Each row is a point on a tangle of strands that fork and nearly touch. The rows are in no order.
In the rows, 128 means zero.
Points whose rows are less than 116 apart are linked; no others are. Some points are linked to none.
(558): [139 146 152  94 155  83 118 124 103 110  85 117  75 100 141 182 124 119
 145 157  96 156 156]
(1224): [144  48 152 139 108 140 103 158 107 142  95 135 174 145 104  96 126 129
 141 118 112 163 138]
(416): [116 142 145  93 143 149 114 103 101 105 116 117 114  66 162 123 187 140
 125 172 143  77 134]
(423): [123 132 165 127 106 185 126 154 154 137 183  99 103 139  99 113 126 152
  56 128 187  67  88]
(857): [139 143  81 123 109 139  83  78  69 103 150 106  99 173 174 122 103 133
 151  97 116 151 146]
(119): [154 113 135  97 144 134 131 164 139  67 142 166 181 178 172 147 148 139
 103 120 116 181 145]
(1186): [145 126 162 111 117 104 120 153 157 124 155 112 142  82 156 138 183 174
  78  97 131  91 107]
(69): [104 152  52 120 164 115 123 138  69 110 144 118  90 112 127  87 118 129
 126 110 148  90 144]
(144): [165 115 149 126 105  40 113 107 160 141 126 139 129 141 150 145 146 131
 144 102  63 174 109]
(832): [148 143 165 100 134  97 111  97 120  80  95 125 106 122 190 169 176 138
 144  76  94 144 150]
(496): [130 134 121 175 118 147 143 147 150 182 132 119 148 136 107 105  84 115
 119  80 144 121 123]
(633): [147 193 124 123 133 138 135 132 154  88 166  99 122  98 184  97 165 128
 101  96 133  73 116]
(1067): [151  93 166 155 164 130 162 175 157 175 108 141 158 151 107 138 106 100
 155 125 116 161 153]
(428): [110 153 117 115 133 126 135 129 152  77 169 153 129 205 121  99  67  86
 151 128 115 148  71]
(566): [123  81 165 125  99  87  99 132  86 139  88 127 125  77 114  82 162 145
 134  94 102 125 134]
(664): [142  89 118 171  74 140 130 127 116  74 103 150 192 130 164 132 163  96
 131 150  93 194 140]
(198): [145 181 135 139 128 118 155  85 165 133 158 118  98 136 139  95 144 135
 161 121 127 101 135]
(653): [104 146  99 155 116 123 139 134 174 185 145 112 108 110  86 165 104 134
  93 141 168  70  91]
(795): [130 172  83 141  97  63 102 108 131 128 151 123 146 130 148 108 110 134
 137  75 111 104  90]
(409): [ 95  74  89 158 115 145 120 158 117 194  84 132 186  92  89 135 105 137
 120 112 147 125 114]
(395): [ 79 111  79 108 164 144  99 106  94 117 131 101  58 102  88  94 176 137
 100 189 153  85 149]
(171): [143 129 178 118  88 147 139  61 141 166 155 120 120 121 136 141 169 181
 154 142 132 111 140]
(159): [158 107 150 100 114  71  84  95 147 103 129 157 156 155 158 166 135 139
 156 127  75 156 100]
(886): [127 145 164 117 145 139 136  80  94 136 106 120  62 122 125 117 129 120
 184 174 125 150 188]
(311): [162  49 165 160 113 148 105 136 100 180 114 114 132 144 103  82 139 136
 116  63 123 146 159]
(888): [ 95 112  72 114 158 138  99 132 106 128 149 106 105  77  99  94 165 157
  79 170 168  58 115]
(262): [130 117 102 139  95 151 136  89  99 162 146 117  95 151 108 160 111 139
 158 174 134 155 134]
(940): [117  66 155 155 117 172 138  95 108 206  91 111 119 119  81 152 122 118
 143 152 167 150 174]
(326): [148 145 101 129  80 135 128  79 101 124 171 111  85 178 155 123 106 146
 152 138 123 161 160]
(808): [147 101 141 179 103 144 115  97 173 184 136 120 175 149 107 103  86  97
 114  87 146 131 100]
(694): [119 205 136 123 149 163 150 100 152  92 182 112 109 137 160  90 133 121
 141 113 147  77 129]
(709): [ 84 103 180 117 145 179 148 147  73 148  96 137 104 106  99 129 156 102
 187 178 127 119 165]
(248): [123 133  77 135 141  92 135 131 113 137  73 125 134 116 136 142 104 104
 172 141  99 176 129]
(906): [ 87 132  66 129 144 135 126 158 103 144 121 116 121  75 106  96 135 140
 115 131 159  77 102]
(1075): [115 130 100 136 105 100 122 117 113 171 103 104  90  79 105 168 154 153
 112 186 146  97 141]
(652): [115 153 129  93 120 132 150 175 115  86  83 172 190  82 185 144 167 145
 128 103 119 143 147]
(1170): [153 104 180 141 140 124 124 128 149 156 161  89  60 144  73 121 145 143
  61 130 155  87 143]
(564): [126 183 173 119 133 143 175 168 158  90 173 140 130 170 120  95 107 113
 104  88 138 121  99]
(147): [113 144 122 119 122 200 163 171 126 146 173 130 147 142 138 143 108 154
 106 123 170 112 127]
(353): [129 158  61 157 130 169 152 119 134 105 154 133 171 177 168 117  94  75
 180 133 128 176 135]
(282): [132 107 153  98  88 100  96  78 120 109 108 150 174 120 146 139 152 138
 160 147  86 136 102]
(707): [118 140 132 152  66 124 122  68  98 151  82 126 111  90 132  98 141 120
 188 140 117 140 156]
(308): [155 137  98 137 166 113 113 122 163  45 135 156 162 182 183 126  99  82
 144 121  84 198 129]
(1089): [138 138 137  99 175  94 117  75 120 121 102 105  36 113 128 156 133 120
 143 164 119 122 184]
(687): [146  75 171 136 134 159 108 142 109 165 134 109  94 136  84 104 137 163
  80  91 153 105 149]
(460): [125 130 110 111 180  79 110 113 141 120 152 113  47 134  90 115 143 132
  81 154 132  94 120]
(1037): [101 176  86 134 106 123 127 119  82 112  87 116 135  55 167 107 142 126
 147 117 121  98 143]
(1134): [118 125 115  93 187  76  94  56 125 111 144 116  25 133 100 107 140 142
 125 164 126  94 148]
(917): [135 101 133  71 156 174 136 167  99  87 130 162 176 149 152 184 141 141
 128 155 127 173 142]
(454): [127 169  89 131 121  64 120 105 120 130 109 109 108  73 156 117 143 142
 124  98 112  91 117]
(1145): [142 139 120 151  67 142 138  97 170 130 137 146 196 149 163 151 137 152
 138 122 120 150 127]
(529): [125  86 141 135 108  95  85 125 107 132 100  99  82  69  96  84 209 150
  93 113 124  90 135]
(473): [123 117  87 127  90  95  92  66 138 112 130 142 182 135 151 119 114 118
 188 158  89 121  75]
(38): [137 137 114 104 138 153 101  96  71  67  96 126 104 162 161 131  93 114
 164  94 101 176 174]
(885): [138 146 161 106 186  81 121 139 151 123 150 113  83 130 118 147 138 142
  98 146 115 105 123]
(347): [100 120 142 135 208 143 159 175 140 164 144 121 103 141  63 111 104  92
 131 124 166  88 111]
(407): [131  92  76 161  61 137  98  81 112  99 141 129 163 150 146 103 112 118
 167 167 107 156 111]
(164): [128  81 132 111 109 138 113 119  58 133 114 133 112 144  94 140 127 131
 152 172 121 173 150]
(605): [114  78 118 173 136 132 135  98 134 208  83 124 125 137  64 100 100 106
 159 125 143 141 154]
(784): [154 101 222 129 118 143 134 106 150 159 144 123 117 126 122 167 160 170
 118 138 143 116 150]
(1147): [156 120 128 137 116 142 157 185  95 130 122 124 152 111 141  81 133 145
 122  69 127 145 154]
(947): [143 163 163 108 108 128 134  58 146 121 154 129 113 138 170 133 143 155
 175 134 135 113 127]
(912): [128 128 100 117 125 145 150 209 111 122 121 144 183  96 163 120 137 162
 101  86 140 136 142]
(574): [148 143 163 176 117 116 148  86 144 177 140 118  81 132 107  70 134 123
 163  99 139 116 155]
(426): [ 90 118 109  79 146  85  93 143 133 128 135 163 196 102 130 111 134 151
 147 130 118  76  51]
(498): [108 113 141 110 170 191 176 171  95 145 126 118 118  99 117 150 163 130
 148 155 154 110 163]
(845): [161  99  99 167 129 106 137 153 122 127  89 134 116 144 128 140  99  81
 155 154  75 201 145]
(272): [129 135 107 187 144 135 142 114 141 205  97 108 107 115  84 106  90  83
  87  68 182 100 134]
(192): [108 105  86 143 123 121 128 121 135 182 149 107  94 104  92 173 118 160
  91 168 180 103 120]
(345): [167 127 100 153 155 107 131 124 168  96 122 149 126 156 159 123  90  72
 162 155  87 214 137]
(924): [123 120 148 133 205 135 165 195 137 151 136 134 126 155 104 135 112 107
 158 131 128 138 144]
(799): [129 154 120  91 162 138 150 185 123 108 150 108 121  78 160 188 145 155
  76 156 151 106 140]
(273): [151 141  88 144 134 104 134 118  80 114 122 104  67 129 124  87 144 134
 141 108 133 117 161]
(790): [126 104 142 139  93 102 107  98 126 141  86  84  75  61 107 136 194 147
  92 156 122  91 145]
(908): [140 104 119 138 131 157 136 128 116  35 108 168 179 151 173 128 149  81
 167 175 116 200 155]
(245): [116 107 116 185 150 135 126  84 136 197 109 115  79 137  60  93 116 121
  97 104 162 109 154]
(399): [129 189 196 125 105 145 180 135 203 123 171 159 171 156 135 103 123 135
 123  88 145 111 107]
(823): [144 145 152  84 175 103 117 117 121  81 100 147 123 121 168 169 125 145
 140 119 108 150 164]
(41): [128  97 113 151  89 161 137 171 146  79 178 142 168 201 109 115  80  92
  91 132 127 164  86]
(357): [ 73 161 145 127 178 140 173 160 185 158 144 132 107 120  79 127  93  88
 137 142 160  65  81]
(1160): [133 111 162 130 143 154 108 129 161 140 180  96  76 137  94  95 165 155
  64 149 162  51 113]
(879): [115 156  97  91 142 127  94 104  92  87 139 135 144 116 159 134 120 155
 144 108 124  97 112]
(770): [152 155 108 155  86  59 120 114 165 133 122 120 152 139 168 129 144 132
 134  57  90 158  86]
(259): [ 76 173  85 151 164 148 155 146 168 155 151  96  92 119  79 119 112  97
  89 161 175  63  97]
(351): [137 151 190 147 155 145 158 124 216 173 128 125 139 108 119 140 139 128
 111 125 151  83 125]
(820): [137 100 182 131 131 156 131 133 180 183 127 122 152 102 123 169 130 167
  87 108 160 105 121]
(931): [121 168 121 142 122 100 157 182 178 144 135 119 122 116 102 157  78 114
  88 114 139  98  79]
(1191): [125 163 145 103 140 148 139 155 148  70 176 163 171 193 127  81 101 111
 126  92 127 141  93]
(1048): [168 138 127  99 151  98 111 135 147  56 140 149 160 198 167 155 118 124
 100  84  88 186 130]
(700): [169 126 123 168  61 131 156 121 164 105 105 150 198 139 166 150 157 131
 125 134 109 188 157]
(570): [125  92 155 141  73 143 115 139 101 139  73 147 179  87 137 110 148 134
 144 102  98 147 142]
(196): [100  88 115 131 119 129 125 155 143 167  95 139 187 105 107 160 117 128
 154 151 132 130 103]
(474): [110 104 139  72 108 127  64  85  92  84  82 152 153 134 143 187 119 128
 151 168 102 151 119]
(96): [ 94  85  94 142 122 142 118 172  86 171  67 121 144  54  92 115 138 145
  94 127 152  87 131]
(1122): [112 176 101 113 145  60 127 167 152 107 135 131 102 123 111 147  94 112
  78 115 116  91  72]
(572): [144 116 136 166  86 142 140  91 185 166 137 144 181 150 111 133 111 124
 155 155 131 143 101]
(392): [121 114 110 127 106 132 107 147 133 122 168 138 146 195  92 100  79  92
 123 137 119 145  51]
(905): [ 96 170 115  91 108 136 102 140  74  77  78 142 159  50 181 134 155 122
 120  98 116 119 146]
(1090): [123 119 144 104 134 105 128 121 150 153 115 140 151 116 113 187 123 136
 144 191 120 129 114]
(52): [140 171 195 161 128 148 182 110 220 162 135 146 157 149 108 130 104  93
 134  99 136 117 101]
(1014): [151 124  66 156  99 156 113  97 123  87 167 142 155 178 156  91  92 103
 166 138 110 166 111]
(976): [162 104 157 148 116 178 147 177 150 111 177 136 153 203 124 127 111 111
  89 114 120 174 119]
(1215): [109 139 110 126 159 184 177 184 121 158 151 112 114 106 132 174 127 153
 108 158 178 102 139]
(568): [139 119 132 111 132 146 107 122  90  45 102 151 144 159 167 105 134  96
 169 129  85 203 166]
(769): [145 176  94 131 145  54 148 133 144 143 108 135 124 123 141 156  90  96
 152 123  92 169 121]
(46): [ 99 136 146  77 132 181 143 176  54  86  98 136 142 120 161 176 142 116
 150 145 134 172 162]
(1209): [126 130 118 169 128 101 126 116 117 160 130 107  73 130  90  61 138 133
 129  92 143 112 150]
(493): [106 131  93  93 160  58  87 138 131 119 136 138 130 109 110 114 112 147
 104 124 106  91  72]
(779): [118 122 133 110  65 136  82 101  57 102  97 127 125 125 149 167 123 115
 143 169 111 173 141]
(400): [135 134 172  94 162  95 135 154 156 131 160 149 123 144 116 184 103 152
 103 156 119 123 101]
(480): [116 100 162 111 124 185 147 162 131 145 189 129 125 167 104 123 104 157
  80 124 175 109 108]
(79): [130 139 138 118 128 163 149 169  62  96  96 132 134 119 161 110 144 126
 148 101 123 158 183]
(11): [122 158 122  93 168 108 144 178 125 116 145 142 134 144 147 199 115 151
  82 133 128 145 116]

A fork is a point with three links, a tip a point with one. Leave the first point through the second and follow the links. Name the first fork or tip that comes.
(1145) / (700) | (282)
(399) / (52) | (198)
(770) / (795) | (769)
(784) / (820) | (976)
(311) / (687) | (1215)
(164) / (262) | (245)
(1170) / (687) | (653)

A fork is a point with three links. Follow the links from the first point to the second and name the forks in between, in order.
(399) / (262) | (198) (1209) (245)
(69) / (38) | (1209) (245)
(273) / (498) | (906) (400) (1215)
(1160) / (196) | (1215) (400)
(498) / (1075) | (1215)
(474) / (917) | (282)
(605) / (795) | (245) (282)
(357) / (1224) | (653)
(38) / (947) | (245) (1209) (198)
(885) / (529) | (400) (1215)

Name the points in between on the shortest way along the links from the first point to the second, in order.
(96) / (1160) | (409) (196) (1090) (400) (11) (799) (1215) (147) (480) (423)
(347) / (1134) | (357) (259) (653) (192) (1075) (790) (529) (566) (570) (1224) (311) (687) (1170) (1160) (423) (480) (147) (1215) (799) (11) (400) (885) (460)
(473) / (248) | (282) (159) (144) (770) (795) (454) (1037) (905) (652) (912) (1147) (79) (46) (917) (119) (1048) (308) (345) (845)
